Points, in no order, along strands that fork, close into loops and pass close to each other.
In the rows, zero is written as 128.
Points whose rows are less than 128 apart are linked; no others are. Some points are linked to none.
j618: [ 88 131 101 112 170 110  90 187 140  79  98 148 105 152 116 130 134 121
 168 153  96 128  84 112 129 137  83 114]
j563: [139 180 135 135 121  89 109 161 147  57 124 127  38 116 160 162  81 119
 125 148 120 176  85  84 124 161 114 122]
j591: [105 157 151 143 125 108 161 179  96  69  70 151 173 129 114 137 108 105
 132 112 111 161 100 167  78 134 166 137]
j435: [ 67 122 128 117 147 150 151 154 157 165 140 148 140 132  84  75 162 128
 111 167 107  78 164 101 153 112 132 109]
j765: [ 99 141  77 113 154 139  83 117 151 123 102  89 116  70 118  90  88 144
 125 137 124 134 137 139 103  74 170 100]
j62: [ 89 163 132  87 189  96  54 156 132 140 171 174 159 190 117 147 109 159
 160 137 122 133  66 126 107 143  85 166]
j367: [110 104  91  96 156 151 118 125 155 142  99  80  82  51 116 102 108 137
 114 162 109 159 167 127 141  99 155  97]
j682: [136 111 105 114  84 142 143 135  62  65 100 172 143 145 146 131 145 152
 113  89  95 137 142 182 106 145 173 128]
j67: [134 131 173 158  80 105 163 125 123 111 139 152 129 198 141 187 115  71
 117 119 127 127 101 147 125 198  82 113]
j656: [149 129 117 123 100 158 127 165 126  99 117 123 158 148 140 110  86 161
 124 137 131  94  85 146 150 154 142 187]
j917: [135 144 106 107  98 105 117  95 101 105 122 138 199 151 174 167  96 184
 133  72 126  79  97 165 141 139 122 167]
j99: [147 105 119 125 166 138 182 113 187 156 100  88 123  78 130 102 162 102
  79 157 144 197 171 115 159 145  90 119]
j665: [154 132 120 149 103 176 128 126 157 155 169  65  87 145 151 141 102 102
 104 164 115 161 154 144 156 165 109 133]
j47: [156 108 116 141 127 169 168 106  92 113 101  92 109  87 167  96 120 119
 119  95 149 150 183 149 103 116 151 134]
j880: [131 149 129  98 195 160  87  99 144 152 166 175 140 108  79  95 125 159
 147 118 162 114 156 101  97  89 165 141]
j617: [124 133 123 110 172 104 101 173 127 134  97 197 178 148  89 117 174 122
 142 109 178 118  78 125 133 140 101 138]
j814: [127 138 146 112 149 115 146 125 156  98 146 122  92 166  55 127 137 132
 179 149  94 146 124 128 138 113 127  87]
j35: [118 149  89 130  78 110  59  89 169 115 140 108 108 172 166 116  67 148
 129 128 157 122  64 112 121 150 106 119]
j892: [119 174 116 123 145 159 120  86 163 181 144  75  80  86 142  88  76 166
 115 140 161 131 176  84 148 124 139 129]
j991: [176 110 118 122 140 149 149 123 126 134 151 158 123 180 102 116 106 179
 126 133 121 137 155 126 137 136  88 184]
j888: [105 133 108 109 179 110 102 163 156 166 112 139 126  78  85 108 163  90
 108 151 145 147 106 104 129  75 166 115]
j374: [161  52 133 136  94 180 151  93 111 131 135 101 136 107 164 130 177  83
 129 138 131 139 177 152 137 155 145 103]
j803: [139 132 123 121 146  96  96  93 108 109 126 161 188 123 118 131 149 164
 189  78 161 122 112 127 104  74 138 136]
j547: [145  76 170 112 117 135 154 128 121  89 138 148 141 160  60 152 147 138
 173 133 106 138 127 152 129 124 151  80]
j467: [175 124 158 122 138 133 176 109 171 143 166 117 165 127  55 105 147 149
 116 139 167 146 144 141 145 145 140 141]
j265: [132 127 182 166 125  90 143 114 123 109 133 163 184 160 107 190 134 120
 176  86 149 122 106 131  98 110 130  92]
j20: [136 108 167 147 134 112 202 127 138 192 147 151 199 123  95 145 168 117
  94 126 126 130 178 152 122 131 118 145]
j102: [167 142 145 113 106  95 171 102  78 121  87 123 107  89 123 124 148 151
 124  92 140 157 108 125 143 113 178 167]
j514: [119 179  87 136 160 148 154 158 163 166 137 106 145 110 106  48 139 154
 115 155 144 160 188 117 159 121 134 163]
j706: [136 134 151 152 196 112 162 135 134 143 103 157 156 120 117 123 187  64
 141 107 160 151 139  99 112 129  85 123]
j489: [131 110 117 114 181 131 108 157 155 168 154 157 137 157  84 121 175 124
 118 139 161 125 116 128 147 137  81 129]
j94: [154  71 130 154  98 164 104 115 103  92 137 112 129 137 143 149 112 115
 191 130 123 110 152 130 118  85 152 118]
j9: [121 136 115 120 165 123  77 181 147 135 151 126 134 172 122 156  78 151
 129 158 108 130  63 145 127 154  94 172]
j684: [105 127 101 135 167 118  74 129 158 184 188  57 133 132 139 145  96 147
 151 155 127  90  92 128 129 100  90 150]
j581: [103 108 106 107 169 166 136 173 127 143  91 105 109  49 116  80 154 102
 122 166 128 155 140 109 145  91 174 111]
j495: [154 140 143 126  99  91 110  89 115 127 201 146 186 210 128 182 108 175
 186  96 153 127  88 149 132 126 113 164]
j885: [120 124 102 120  99 107 104 145 145  94 129  66  68 115 148 157  66 138
 159 167  98 120  90 102 167 128 108 129]
j493: [124 136 141 124 124 140  91 137  95 115 133 141 139 122 142 122 169 133
 144 120 143  92 108 137 135 140 175 106]
j250: [152  72 124 126 108 112 123 102  94  95 182 117  98 162 155 210 150 125
 187 111  95 130 135 146 158 120  95  89]
j790: [101 216 133 144 113 132 167 139 133 139 107  95 136 105 131  73 153 142
 117 130 156 142 131 121 149 142 188 141]
j384: [134 128 128 128 142 166 149 143 119  93  84 151 208 141 129  70 110 155
 120 101 162  93 116 133 125 146 137 172]
j662: [129  55 120 114  79 121 129 102 141 108 109 116  53 104 128 145 123  88
 130 180  68 174 169 125 124 123 123 109]
j36: [138  98 156 140 109 125  92 108 111 158 204 125 115 143 120 196 146 132
 156 131 117  99 125 129 115  98 152  97]
j444: [109 188 166 149 132 128 147 116 164 142 149 113 107 120 118 133 122  88
 116 139  94 127 148 115 108 133 147  88]
j961: [ 82  94 131 122 139 151 147  97 135 157 129 125 159  98 132 104 187  97
  93 120 136  87 176 148 104 117 149  57]
j539: [130  96 153 171 135 182 153 157 126 138 100  99 147 100 152 119 128  74
  92 149 137 130 145 135  99 135 143 135]
j345: [137  60 190 131 104  99 195 113 101  85  90 126 159 107 140 211 138  86
 125 111  89 135 129 154 107 151 129  84]
j290: [125 116 144 139 163  94 184 147 134 212 171 147 191 115  89 137 196 112
 133 123 167 109 163 126 148 123  99 161]
j798: [150 123  98 134 128 142 139 108 161  90  86 104 131 130 147  73 123 132
 103 125 156 156 130 115 140 137  97 120]
j923: [131 149 162 166  94 131 158 102 164 120 155 109 164 190 123 155  95 100
 111 119 132 109 120 139 112 167 109 125]
j69: [ 80  72 153 151 138 169 155 148  99 167 103 132 152  75 161  94 134  77
  96 156 112  98 173  97  95 106 131 121]
j807: [125 117  89 121  94  83 145 150 147 146 146 109 179 207  78 154 136 149
 160 129 124 154  89 184 139 132  92 158]
j198: [143 101 158 116  88 121 124 128 114 139 191 175 134 221  92 166 144 171
 151 131 114 100 110 139 144 152 123 131]
j571: [149 118 138 108 148 133  98 140 129 180 199  82 101 153 146 172 121 143
 111 147 127 103 101 146 176 165 104 157]
j251: [133  88 163 127 112 162 135 141  85 125 105 186 142 120 106  95 177 109
  88 125 163 130 124 135  83 128 182 100]
j860: [122 136 126 124 147 120 157 167  94 147  78 163 125 110 132 125 149 142
  96 121  87 133 139 134 136 128 132 160]
j117: [128 113 175 117 152 103 140 127 122 167 154 200 157 121  75 165 205 118
 111 108 159 115 111 127 111 124 163  73]
j341: [176  99 139 131 121 180 145  87 120 168 183 120 100 156 132 125  90 148
 135 133 123 130 200 125 152 136  97 175]
j124: [117 138  97 124 109 169  68  96 149 186 171  91 127 124 129  97 118 165
 147 140 184  79 150 123 139 108 146 138]
j901: [ 99 112 117 128 143 159  84  99 125 158 161 128 162 138 139 139  70 184
 145 123 105  58 157 144 108  98 134 140]
j71: [ 89 152 112 131 126 139  73 131 160 157 157 126  47 143 146 102  93 133
  98 167 124 128 135  69 135 145  96  94]
j210: [158 128 102  91 153 136 150  89 149 144 106  93 102  85 147 103 100 189
  60 128 135 130 133 113 173 142 109 135]
j442: [110 144 107 127 115 106  77 121 142 105 109 134 136 143 153 139  97 138
 138 120 131 116  83 127 106 123 115 126]
j759: [ 87  96 145 145 142 104 137 154 117 154 106 190 162 151 113 144 167  98
 118 125 115  98 126 107 107 109  83 105]
j629: [109 134 163 139 121 103 200 149 118 144 110 154 191 145  72 164 164 117
 114 119 112 144 141 184 113 143 157 106]
j861: [ 91  66 171 151 144 137 167 149 140 143 144 189 231 146  73 170 138 124
 152 132 111  96 137 132 106  83 133  99]
j84: [115 114 142 138 100 145 204  96  89 146  79 108 129  90 172  35 174 123
 118 108 175 123 161  83 140 117 131 135]
j421: [113 167 150 113 170 109  67 150 118 136 143 186 191 173 114 166 150 145
 157  98 163 110  70 149  97 158 102 135]
j909: [140 101 140 120 102 125  99 164 121  61 152 123 137 135 148 208  80 128
 130 128  83 101 100 161 117 152 135 119]
j449: [167 135 112 122  99 157 164 107  92  81 136 118 111 155 181 160  91 130
 116  95  77 130 156 158 168 163 113 151]
j28: [155 133 145 134 108 125 158 133  99  56  82 117  74  81 187 140 116  74
  69 108 135 170 118 111  96 175 136 122]
j967: [150 121 145 152 184 146 127 141 126 104 112 150 132 151 140 131 141  95
 146 109 145 137 143 103 122 135  68 135]
j644: [116 157 146 133 126 128 139 158 145 166 127 131  83 110 104 106 145 119
 149 173 109 135 136  64 170 104 132 137]
j323: [114 143 101 122 127 131  32 102 162 145 178 116  68 163 144 114  93 138
 135 150 166 122  86  93 118 134 106 112]
j705: [130 186 120 136 143 101 154 132 134 126 140 148 220 147  82  96 167 158
 160  97 164 132 138 160 118 131 140 151]
j654: [135 118 141 121 141  72 136 145 136 119 138 137 188 186  63 201  90 154
 153 124 113 148  73 177 127 129  96 136]
j532: [ 71 203 112 121 145 123  60 140 143 178 165 101  62 120 164 121  81 148
 152 165 111 120 109  89 153 118 114 132]
j952: [105 175 133 131 202 141 113 141 166 115 110 150 100  98 116  84  97  96
  87 137 132 150 126  78  85 111 145 105]
j513: [121  67 142 130  93 146  99 157  77 116 119 171  86  93 134 148 168  83
 110 160 104 142 163 130  81 122 178  90]
j548: [167 120 130 106 174 121  99 121 130 128 144 168  94 149  87 148  96 159
 110 128 108 155 130 121 112 123 111 162]
j342: [108 181 151 109 149 104  86 127 150 108 180 146 119 187  77 142 127 150
 195 143 105 142  99 130 122 122 139 118]
j742: [140 107 148 146 201 169 190 135 131 135 164 139 206 115 102  91 164 113
 127 112 155 104 202 139 112 135 115 139]
j387: [129 152 135 136  77  95  78 102 121 129 184 115  68 151 145 180 113 136
 154 119  99 116 119 129 122 126 146 107]
j993: [136  73 144 141  96 147 111 125 176 101 124 118  91 146 105 127  95  97
 121 174 128 116 111 109 114 125 102  97]
j402: [ 96 169  79 103 200 122  96 156 159 107 107 149 143 152 106  92 137 156
 118 125 111 140 104 117 146 137  92 124]
j245: [136 119 164 112 171 150 151 119 118 127 124 121 160  77 111 121 121 158
  90 117 121  78 149 143 114 120 170 115]
j858: [142 128 114  92 179 126 121 156 148 106 107 143  89 134  95 112 146 145
 101 150  91 172 129 119 169 156  89 108]
j336: [139 111 157 115 112  82 170 126 153 160 146 102 147 167  94 186 108 134
 102 142 142 110  71 148 164 174  79 128]
j429: [129 129 168 120 130 102 162 130  86 129 109 181 166 115 106 119 198 114
 125  75 168 123 103 140 101 126 159 108]
j174: [147  87 114 150  57 123 134 115 121 123  90 147  93 118 142 126  76 113
 113 131 116 145 125 121 113 101 136 162]
j647: [ 99 116 136 135 134 180 107 120 105 148 131 141 105 100 138  61 153  85
 156 127 173  90 163  89 102  94 173  96]
j176: [138 120 144 145 108 135  97 153 169 113 127  98  71 126 135 128  74 103
 129 186 133 133  70  83 158 142 112 126]
j554: [121 210 116 128 142 113  69 108 150 131 174 147 116 182 120  93 116 153
 194 130 133 162 127 124 121 118 147 151]
j499: [120  73  99 113 108 152 114 156 135 102  84 102  51  68 149 122 114 106
  97 181  93 165 157 122 136 138 133 100]
j800: [155 128 125 126 123  73 192 134 131 116 113 129 209 149  64 117 146 168
 162 104 156 146 127 153 148 118 117 172]
j484: [177  90 196 143 142 141 146 107 124 149 145 173 111 127  97 147 135 105
 127 137 137 142 147 100 108 122 127 135]
j196: [115 123 125 138 139 134 137 121 147 139 119 149 194 140 121  83  99 162
 130 127 135  72 132 115 123 123  98 157]
j519: [107 132  82 107 135 156  81 115 117 179 155 122 113 139 153 116  79 185
 105 121 109  95 155 146 137 133 111 159]
j771: [113  61 145 127 113 118 112 103 114 152 162 138 125 105 129 183 127 128
 147 132  82  94 157 134 107  69 143  71]
j627: [163 160 101 144  92  81 169 114 137 147 119  95 168 143 138 138 136 142
 144  98 161 140  86 139 179 135 106 201]
j707: [101 113 137 145 139 130  87 159 103 123 128 190  92 119 130 140 133  88
 116 142  83 127 169 110  69 103 132 102]
j75: [126 107 170 133 113 155 156 124 116 140 123 194 163 141 121 105 116 132
 109 128 140  68 147 104 110 131 139 137]
j891: [140 140 106 124 108 165  65 142  78  92 122 133  70  99 198 148 112 124
 140 107 143 114 139 122 120 154 142 143]
j32: [126 149  94 130  92  92 154 138 141 134 123  93 143 157  94 136 130 148
 151 155  88 147 129 170 159 101 132 150]
j703: [116 155  97 118 152 147 158 110 173 166 132 106 132  74  95  32 145 157
  87 144 176 140 178  87 155 115 146 112]
j392: [ 94 199 128 123 142  80 139 116 171 151 152 142 174 157  83 103 160 150
 137 124 154 119 127 124 132 133 121 119]
j463: [167 139 154 122 142 127 132 109 146 114 124 109 155 110  82 134 113 157
 131 121 141 124 109 138 122 109 163 145]
j89: [166  76 134 143 101 153 104 118 137 148 143 119 124 124 153 162 154 100
 108 139 148 129 130 153 132 132 115 107]
j956: [156  52 140 136  76 123 143 132 122  96  90 139 124 120 126 165  99  87
  86 142 106 157 121 152  80 130 130 130]
j293: [121  81 143 125 131 117 187 100 127 146 125 115 157 101 102 133 171 125
 160 130  94 114 180 131 141  76 119 113]
j267: [158 145 125 115 168 145 130 143 188 165 185 129 147 162  77  90 155 133
 100 147 190 144 129 125 163 176 102 140]
j605: [134 175 107 117 115 127  86 119 135  64  99 121  50  93 179 116  58 157
 111 129 140 143 102  63 135 159 128 126]
j277: [121 179  99 137  86 110 123 122 146 177 197 109 120 219 118 132 116 144
 118 138 115 153 138 162 124 136 113 163]
j561: [ 94 122  99 101 124 124 102 179  66  59  79 151  99  84 144 103 144 140
 123 132 100 122 113 146 100 108 184 105]
j207: [120  74 118 107 140 145 130  91 111 149 119 118 107  91 131 129 120 160
 153 123  89  98 183 109 136  75 130 114]
j607: [129 156 141 153 146 163 128 162 106 110  87 127 137 112 170 101 144  99
  85 110 160 131 121 131 108 165 138 140]
j658: [ 98 182  88  93 144 115  71 147 126 112  89 143  67  88 153  88 106 181
 115 133 118 141 114  86 146 133 136 128]
j110: [134 155 110 125  90 163  95 152 152 137 138  74 131 130 153 119  93 153
 125 162 144 107  92 149 171 155 161 158]
j723: [172 108 128 134  96 165 144  97 136 135 205  74 116 190 132 159  83 137
 137 151 101 131 152 170 153 147 110 159]
j789: [136 170 121 116 159 158  94 160 104  89 115 132 158 107 170 124  96 171
 117 118 120  97 123 160 131 161 149 165]
j4: [129 162  92 151 153 161 129 131 117 153 105 123 172 122 183  90 151 121
 106  95 162 117 159 144 126 149 112 164]
j145: [103 117 101 135 103 122 141 138  96 160  78 137 114  99 175 104 177 108
  99 115 112 119 144 122 144 124 117 132]
j791: [153  80 168 136 146 153 159 127 112  90  82 163 111 121 128 120 127  81
 125 132 124 151 136  96 112 135  98 131]
j870: [124 139  92 117  81 116  93 132  69  57 104 145 111 120 151 125 131 140
 163 111 112 144 119 164  98 107 194 124]
j82: [147 170 110 150  91 154 103 115 126 108 139 129 132 160 123  90 124 152
 181 123 152 150 141 147 120 114 172 160]
j931: [164 136  99 128 140 120 146 166 133  71  76 122 115 130 133 150  95 130
  95 113 107 190 109 157 128 158 104 154]
j468: [163  78 154 117  96  75 139 127  99  90 153 128 122 136 132 252 134 121
 159 105  93 145  99 162 140 129 130  96]
j666: [139 180  96 135 173 140 108  97 121 165 135 117 114 113 161  92 154 145
 141  83 165 133 171 119 143 124 112 154]
j309: [125 103 132 120 116 104 158 110  96 100  75 109 113  63 144  93 174 101
 119 106 149 130  93 117 122  97 149  82]
j220: [110 190  97 150  84 130 119 158 131 114 102 120  92 118 169 105 107 124
  96 133 108 151 126 125 143 153 146 130]
j604: [106 200 138 160  99 117 136 116 184 132 160  59 136 158 129 129  95 118
 123 134 115 124 123 136 135 145 118 117]
j823: [ 84 152 139 143 120 100 118 142 128 109 119 143 116 117 122 146 126 100
 140 127  85 121 132 114  79  94 155  80]
j59: [154 128 148 144  68 148 183 125  99  85  81 122 107 112 169 126  74 104
  93 121 121 135 123 112 114 152 149 159]
j193: [101  67 155 127 157 137 154 143 138 133 123 142 195 101  84 124 158 114
 149 141 128  91 137 134 118  61 151 100]
j572: [119 173  80 114 115 133  96 118 100 105 115 101 185 123 180 137  98 176
 150  93 118 110 124 181 122 123 146 178]
j16: [114 141  86 138  86 206 132 122 124 139  95  71  76  96 164  75 108 128
 140 148 150 160 183 125 154 125 161 128]
j419: [102 123 140 123 161 118 165 108 133  93  89 116 145  95 134  81 164 119
 139  96 138  80 119  92 142 111 114  89]
j169: [ 83 134 121 131 130 159  70 128 142 162 139 145  69  93 134 109  79 116
 114 151 120  81 142  79 100 109 146 102]
j249: [ 78 164 135 118 152 128 135 141 165 161 170 159 147 155  84 108 181 113
 144 143 112  92 147 124 129 127 142  71]
j651: [136 160 125 104 188 162  75 111 163 170 175 167  97 131 110  82 122 140
 118 123 182 107 132  69 133 121 132 133]
j602: [124 148 138 152 144 139 128 112 158 116 116  85  84  82 150 123 113  91
  86 137 102 142 160 134 117 136 127  72]
j423: [125 175 120 136 179 144  70 114 143 166 160 146 127 146 148 101 121 137
 149 113 187 121 121  77 136 125  95 176]
j96: [153 159 111 121  58  84 164  82 134 170 138 114 131 134 132 121 113 175
 117 109 150 113 105 122 179 130 126 180]
j440: [142 193 107 131  97  73 100  97 139 143 182 110  90 181 143 170 127 133
 103 105 113 155 111 145 122 160 112 128]
j450: [132 158 125 129 115  94 148 147 153 161 107 125 113 134  79 111 124 159
 129 164 108 154 109 111 157 114 129 153]
j944: [121 100  95 134  79 186 120  99 127 163 134  88 109 110 127  71 119 151
 162 133 172 114 197 133 141  96 167 135]
j992: [122 129 110 163 136 135 126 120 127 172 157 127 169 137 114 131 156 132
 145 121 129 131 177 158  94  86 134 134]
j103: [118 110 133 149 108 132 142 134 152 146 114 106  83 115 129 100 164  78
 169 151 135 135 138  88 152 106 119 112]
j653: [ 82 148 123 122 120 113  81 206 112  71  97 175 105 145 138 148 128 138
 131 140  91  93  87 130 135 168 111 119]
j321: [102 122 144 142 161  97 134 154 125 165  73 161 126  76 107 135 167  67
  88 131 132 149 107 113  94 102 140 109]
j167: [126 101 149 136 102 162 115 110 133 186 141 153  99 117 128 108 101 131
  98 155 140  92 147  94 125 113 138 136]
j783: [150  97 118 123 120 101 130  91 103 119 159 110  73 178 176 162 121 133
 170 103  87 122 130 112 153 136  55 138]
j812: [125  66 171 120 117 125 185 113  85  94 104 131 142  94 139 142 172  82
 122 131  92 151 152 152  80 112 163  76]
j64: [121  76 142 113 122 142 203 130  64 102  80 135 118  88 155  40 168 108
 122 112 158 152 128 117 116 104 152 127]
j437: [ 93 186  97 111 139 104  49 138 154 156 157  68 122 138 163 138  96 155
 173 154 121 113  76 129 163 121 118 147]
j308: [143 124 136 115  99  89 157 105 130 174 151  93  87 116 134 180 124 128
 105 143  70 146 146 139 166 129 118 143]
j2: [183 101 133 122  86 132 167  90 141  74 135  91  94 142 143 177  95  94
 128 133  98 147 130 129 150 154 110 136]
j924: [112 179  88  96 149 138  70 164  88  75  88 144  88  87 144  77 146 151
 148 124 124 147 122 107 133 129 184 124]
j457: [121 138 167 146 115  80 108 129 133 119 157 155  96 184 123 187 102 103
 126 134  99 136  86 119  92 155  81 105]
j996: [141 156 100 124 160 133 124  85 159 154 146 129 140  97  83  44 121 160
 111 115 190 142 170 100 107  90 164 137]
j728: [ 98 191 131 146 112 164  89 132 131  89 119 116 141 128 145  83 108 116
 186 137 134 127 137 130  90 111 188 132]
j522: [136 117 112 124 150 128  94 137 152 186 213  80 148 180 114 139 132 159
 157 155 158 106  98 148 159 126  98 171]
j649: [144  86 156 120 129  83 216 114 156 147 104 111 173 121  86 162 148 121
 124 125 148 103  98 121 168 147  67 126]
j883: [151  81 165 130 111 128 201 134 141 104  93  99 158 128 117 145 160  77
 141 132 141 139 116 139 167 156 105 115]
j485: [127  72 150 120 101 112 173 120 124 142 122 132  98 140 118 170 142 112
 134 167  50 147 148 133 153 130 107 122]
j51: [127 116 178 112 134 101 131 140 119 170 185 183 141 177  52 173 186 147
 141 133 129 113 115 137 155 145 129 103]
j116: [ 95  72 187 120 170 109 177 139 103 153 101 168 168  76 100 141 183  56
 107 124 138 140 120 114  78  94 152  91]
j464: [166  93 131 124  74 120 129 114  80  68 119 160 100 145 168 186 129  98
 105  85 119 132 117 150 118 174 113 108]
j74: [132 165  93 107  98 110 145  97 129 160  98 111 123 101 149  83 115 202
  83 115 145 118 130 110 194 130 131 169]
j699: [146 163 118 119 191  93  97 108 136 165 155 141 126 114 112 156 129 156
 126  97 122 150 128 132 106 105 113 143]
j362: [ 98 168 145 122 132  90 141 181 104 102  90 159 178 142  76 159 152 135
 137 118 114 140  90 180 115 151 170 119]
j999: [ 93 112 134 115 152 136 136 160 111 143  92 146 111 108 149 108 207  87
 106 134 120  99 138 103 157 147 112  94]
j616: [136 190 129 158  89 155  75 161 129  62 133 118  88 135 157 117  82 113
 165 153 143 149 105 125 101 151 183 143]
j754: [151 132 125 147 105 117 141  89  93  82  89 151 101 127 173 128 151  90
 104  81 133 149 131 138  88 139 126 116]
j273: [132 145 129 114 128 122  92 168 131  72 162 114 151 184 136 192  66 135
 139 145 102 124  60 176 132 182 109 153]
j332: [131 132 167 125 155 133 160 157  79 146 106 140 135  63 130 149 134 125
  94 124  89 129 135 135  99 110 187 142]
j398: [160 137 127 121 187  81 111 103 115 143 186 117 158 161 125 202 108 178
 153  89  96 140 114 153 126 113  76 151]
j282: [164 136 110 136 101  89 160 116 104 120  91 109 145 109 127 120 173 124
 171  90 169 154 101 133 156  99 148 161]
j538: [108  96 158 144 112 125 151 130  65  61  99 127 145  99 148 137 135 109
 151 102 104 130 113 146  57  87 186  76]
j168: [128 140 106 127 152  80 129  95 121 123 172  93 121 188 161 172  98 155
 156  97  95 125 108 135 144 131  45 163]
j766: [136 139 140 122  91  74 162 125 142 138 155  77 118 147 131 204 118 111
  92 134  91 126 106 175 160 165 122 106]
j536: [ 82 166 131 147 141 118 128 166 139 167 108 164 142 146 137 100 167  91
 113 122 147 102 115  84 148 134  97 121]
j675: [155 138 150 127 190 131  96 112 152 150 124 171  90  98 119 114 111 110
  76 136 163 138 124  65 106 118 125 123]
j945: [127  65 117 130  74 160 133 107  51 121 105 128 145  95 189 125 169 117
  97  81 149 102 137 165  92 125 168  99]
j212: [126  70 161 146 124 128 173  93 157 162 107 107 116  98 126 120 169  67
 149 157 108 147 173  96 138 107  91 103]
j515: [140 143 117 160 102 182  92 124 143 149 172  69  59 148 166 127  69 113
 160 169 130 145 140 111 139 134 114 143]
j313: [143  72  89 123 103 144  64 123 115 126 136 107  85 126 148 166 114 124
 154 143 130 126 122 152 131 109 128 116]
j291: [121 178 125 135 192 110 178 118 148 140 117 122 167 106 125  82 184 116
 131  94 165 115 151  92 160 123  90 118]
j677: [183 170 140 142 154 116 116 119 152  93 128  97  71 131 155 158  86 117
 133 115 144 172  93  99 139 144 100 133]
j115: [196  76 137 150  99 145 189  84 151  86 112  92 148 136 121 141 120  94
 138 132 146 164 135 148 140 136 109 144]
j621: [134 141 106 126 144  89  98 102 152  84  90 135 176 127 124 126 120 139
 162  81 173 129  70 130 109 117  97 133]
j258: [ 98 132 142 150 107 133 164 154  97  93  88 114 180 124 147 126 132 115
 138 107 102 120 131 162  95 110 146 127]
j386: [114 215 113 136 125 161 126 144 159 163 131 103 138 105 134  48 102 178
 124 156 154 143 143 108 169 134 181 162]
j516: [ 84 175  62 102 164 131  48 104 145 109 101 128  89  91 144  96  84 153
 113 118 136 124 127 113  89 119 143 101]
j465: [147 125 142 135 186 137 156 131 136 180 215 155 210 130  86 104 160 145
 150 121 158 102 200 117 125 116 111 158]
j55: [130  61 148 113 141 166 103 143 110 144 127 169 113  98  84 130 181  92
 110 155 140 141 140 131 105 103 176  96]
j92: [122  62 105 144 127 137 138 135  84 141  95 140 162 119 154 128 200 104
 121 106 132 126 140 156 113 104 126 116]
j126: [156 111  99 106  91 142 158 113  81 101 105 132 132 145 157 127 148 169
 112 103 110 113 140 160 174 149 133 156]
j132: [153  69 149 118  71  97 182 125 101  79 118 153 136 147 133 239 125  86
 105 107  95 153 123 163 127 165 104 101]
j785: [160  86 117 106 113 117 161 114 126 102 118 164 172 161  60 127 145 171
 131 113 120 135 135 166 140 124 131 130]
j974: [ 77 167 138 139 111  96 105 176 132 134  91 153 112 133 156 136 128 109
  96 140 119  93  77  87 151 163  95 125]
j15: [114 118 112 128  90 132 161 101 132 160  86 101 138  81 145  60 119 162
 106 126 165  99 138 105 152 104 139 146]
j378: [126 111 113  96  85  71  91 157 122  51 132 114  84 116 144 192  71 148
 146 151  83 105  70 131 137 138 117 124]
j13: [139 169 108 119 125 115 126 160 118  44  68 129 162 140 141 148 105 125
 121 102 132 166  77 167 101 170 144 148]
j829: [128 177  71 120 156 165  82 137 157 110 134 113 129 171 162  84  67 185
  89 140 128 150 131 143 148 177  98 156]
j312: [ 99 117 104 133 114 179 149 148 115 162  93  79 109  72 154  57 159  97
 112 156 149 160 161 128 130 110 175 114]
j597: [121 149 106 106 162 154  49 134 110 163 191 108  81 160 162 147 103 173
 133 130 110 100 120 135 148 155 105 155]
j159: [ 93 119 110 124 159 151 123 109 163 156 119 103 127  74 134 106 125 104
  60 133 123  93 171 130  98 109 140  70]
j837: [164  81  94 163  75 170 136  92 138 103 127  80 132 161 142 109 102 111
 172 120 151 135 143 141 132 116 114 147]
j76: [139 113 200 145 138 101 154 131 129 136 134 182 116 139  95 182 107  91
 113 136  96 144 132 107  80 140  99 123]

A tip is a point with one link. Name the tips that can be reached along the links from each point below, in the order of the rows.
j967 | j102, j961, j198, j210
j321 | j374, j124, j116, j677
j519 | j917, j803, j901, j110
j402 | j759, j993, j858, j945

A fork is a point with three links, a tip a point with one. Leave the first point through the second and follow the links. Name the first fork or tip that comes.
j67 / j457 | j74
j132 / j468 | j515
j489 / j617 | j993
j706 / j967 | j444
j515 / j665 | j132

How many points has the smallest loop of links through each point below? Write 0 if it is on no loop.
j516 | 20
j621 | 0
j944 | 0
j174 | 0
